Points on a hilly landscape, in no order, each with its height.
A climber steps from a point to the highest of its 3 nearest points, and stops where none of them is higher. Distance is the straight distance between rows; heights are no part of it.
vavab: -23; 20; 6; 24; 11; 23; 7; 23; 21; -14; -23  height 230
Kogad: 0; 9; -23; 5; -10; 9; -32; -9; 10; -34; -5  height 114
rofi: 17; 6; -30; -8; -13; 1; -31; -26; 22; -48; -2  height 354
rane: -21; 19; 1; 21; 1; 20; -14; 13; 22; -31; -21  height 574
pum: 4; 4; -8; -3; -11; 5; -21; -14; -2; -10; 1  height 657
mik: 23; 2; 10; -23; -6; -15; -16; -30; 2; -2; 16  height 645
bev: -21; 22; 1; 27; 6; 22; -3; 19; 20; -19; -23  height 391
Dib: -10; -12; 0; 11; -3; 6; 22; 17; -22; 34; -1  height 347
Tor: -9; 10; -10; 10; -6; 15; -25; -2; 4; -21; -12  height 802
Tomuk: -2; -21; 8; 0; -2; -8; 36; 21; -25; 46; 6  height 221
divu: -2; -10; 2; 4; -6; -1; 11; 3; -19; 28; 5  height 816
fusug: 30; -5; 17; -36; 13; -25; -22; -42; 11; -15; 18  height 438
Pas: -26; 18; 8; 27; 16; 19; 28; 34; 11; -3; -23  height 233
deve: 25; 8; -26; -12; -18; -2; -29; -32; 21; -44; 13  height 545
kop: -21; -5; -7; 17; 18; 15; 30; 39; -11; 17; -14  height 359
duv: 4; -2; 0; -2; -12; -2; -14; -14; -8; 9; 6  height 620
mivis: -27; 24; 6; 29; 26; 14; 59; 48; 8; -3; -24  height 58
gaki: -10; -18; -1; 9; 3; 2; 33; 30; -28; 32; -2  height 212
bil: 37; -8; 6; -37; 9; -20; -22; -40; 26; -31; 21  height 598
Tuz: 9; -5; 21; -16; 0; -19; -4; -21; -7; 24; 17  height 578
goru: -14; -3; -6; 16; 6; 15; 8; 27; -11; 14; -9  height 382
timet: 12; -3; 17; -19; 0; -18; -7; -21; -4; 15; 15  height 633
livap: 19; 4; -19; -11; -17; -1; -28; -30; 12; -38; 8  height 517
pepir: -9; 19; -16; 12; -4; 11; -31; -6; 29; -49; -19  height 142
dubut: 12; 1; 13; -15; -7; -16; -10; -27; -7; 10; 14  height 665
poba: 15; 5; -3; -17; -15; -9; -19; -29; 3; -10; 12  height 619
nakek: -12; -12; -6; 10; 3; 10; 20; 24; -18; 24; -8  height 375
gep: 34; -3; 5; -28; 0; -21; -23; -38; 19; -26; 21  height 703
Bupug: 34; -5; 10; -36; 8; -25; -23; -41; 15; -21; 22  height 556
zubes: 30; 3; -7; -25; -8; -15; -23; -39; 21; -32; 22  height 611
dosus: -6; -15; 3; 8; -1; -2; 28; 20; -22; 36; 2  height 287
vona: 0; 5; -13; 4; -11; 10; -23; -4; 0; -11; -1  height 729
fad: -28; 4; 3; 22; 20; 13; 38; 44; -1; 10; -19  height 302
ren: -4; 1; -3; 8; -7; 9; -6; 0; -10; 11; -2  height 478
tenek: 0; -21; 21; -8; -5; -19; 26; 4; -24; 47; 14  height 110
mevet: -26; 18; 5; 24; 25; 9; 64; 54; 2; 0; -25  height 30
Rase: -22; 13; 2; 26; 11; 20; 3; 26; 11; -7; -20  height 357
bon: -9; -12; 3; 4; -7; 2; 22; 10; -22; 34; 4  height 362
nilas: -4; -4; -5; 8; -7; 4; 5; 4; -17; 24; 7  height 535
bar: -17; 11; -7; 19; 1; 19; -16; 13; 10; -17; -16  height 626
folod: -17; 18; -9; 17; -3; 19; -20; 7; 19; -31; -16  height 622
fuzap: -3; -17; 10; 1; -2; -8; 20; 10; -23; 40; 7  height 187
zuta: -15; -11; -4; 14; 10; 11; 34; 39; -20; 21; -10  height 366
tapar: 0; -7; 12; -3; -9; -9; 10; -6; -15; 34; 12  height 715
bure: 16; -7; 22; -29; 9; -25; -15; -28; -2; 8; 12  height 380
Romuf: 25; 2; -3; -24; -10; -13; -22; -34; 13; -22; 20  height 569
Remob: 5; -14; 25; -15; 1; -22; 1; -15; -11; 35; 10  height 488
Kaluz: -23; 9; 7; 25; 21; 17; 42; 46; 4; 9; -23  height 213
nadok: 6; 7; -15; -3; -15; 0; -23; -20; 3; -23; 7  height 752
mani: 3; 12; -29; 7; -9; 10; -37; -14; 34; -62; -13  height 151
Zib: 6; 8; -30; -1; -14; 8; -32; -17; 20; -47; -7  height 209
zeku: 5; -2; 14; -5; -10; -10; -5; -16; -11; 20; 12  height 709
Gav: -1; -29; 23; -7; -3; -18; 41; 16; -28; 52; 9  height 78
sulu: 13; -5; 27; -24; 10; -29; -7; -21; -5; 25; 12  height 424
ven: -20; -10; -5; 12; 21; 9; 45; 52; -19; 24; -18  height 355
tefa: -7; -22; 1; 1; -1; -6; 45; 29; -31; 43; 2  height 204
Tuben: -13; 7; -7; 12; -7; 12; -14; 4; -3; -1; -5  height 475
Pogi: 39; -12; 10; -41; 16; -21; -26; -38; 25; -25; 19  height 523
puvuf: -14; 4; -9; 16; 2; 14; -5; 16; -6; 4; -10  height 398
gulo: 28; 2; -15; -19; -12; -11; -26; -38; 18; -36; 18  height 589
tola: -17; 3; -3; 18; 6; 16; -1; 21; 0; 3; -15  height 383

Where does a climber stop that starts at each point below?
deve => gep
pepir => Tor
livap => gep
ren => zeku
Pogi => gep
bev => Tor
Tuben => Tor
mivis => Tor

Call two points neighbours if one is among the 3 nearest of the other. Go from one point of each pair to the other, from neighbour to neighbour, staying as high as possible. Name the lowest point that can't be avoided.
Tor / divu => duv
gep / Tor => Romuf
Tor / nadok => vona
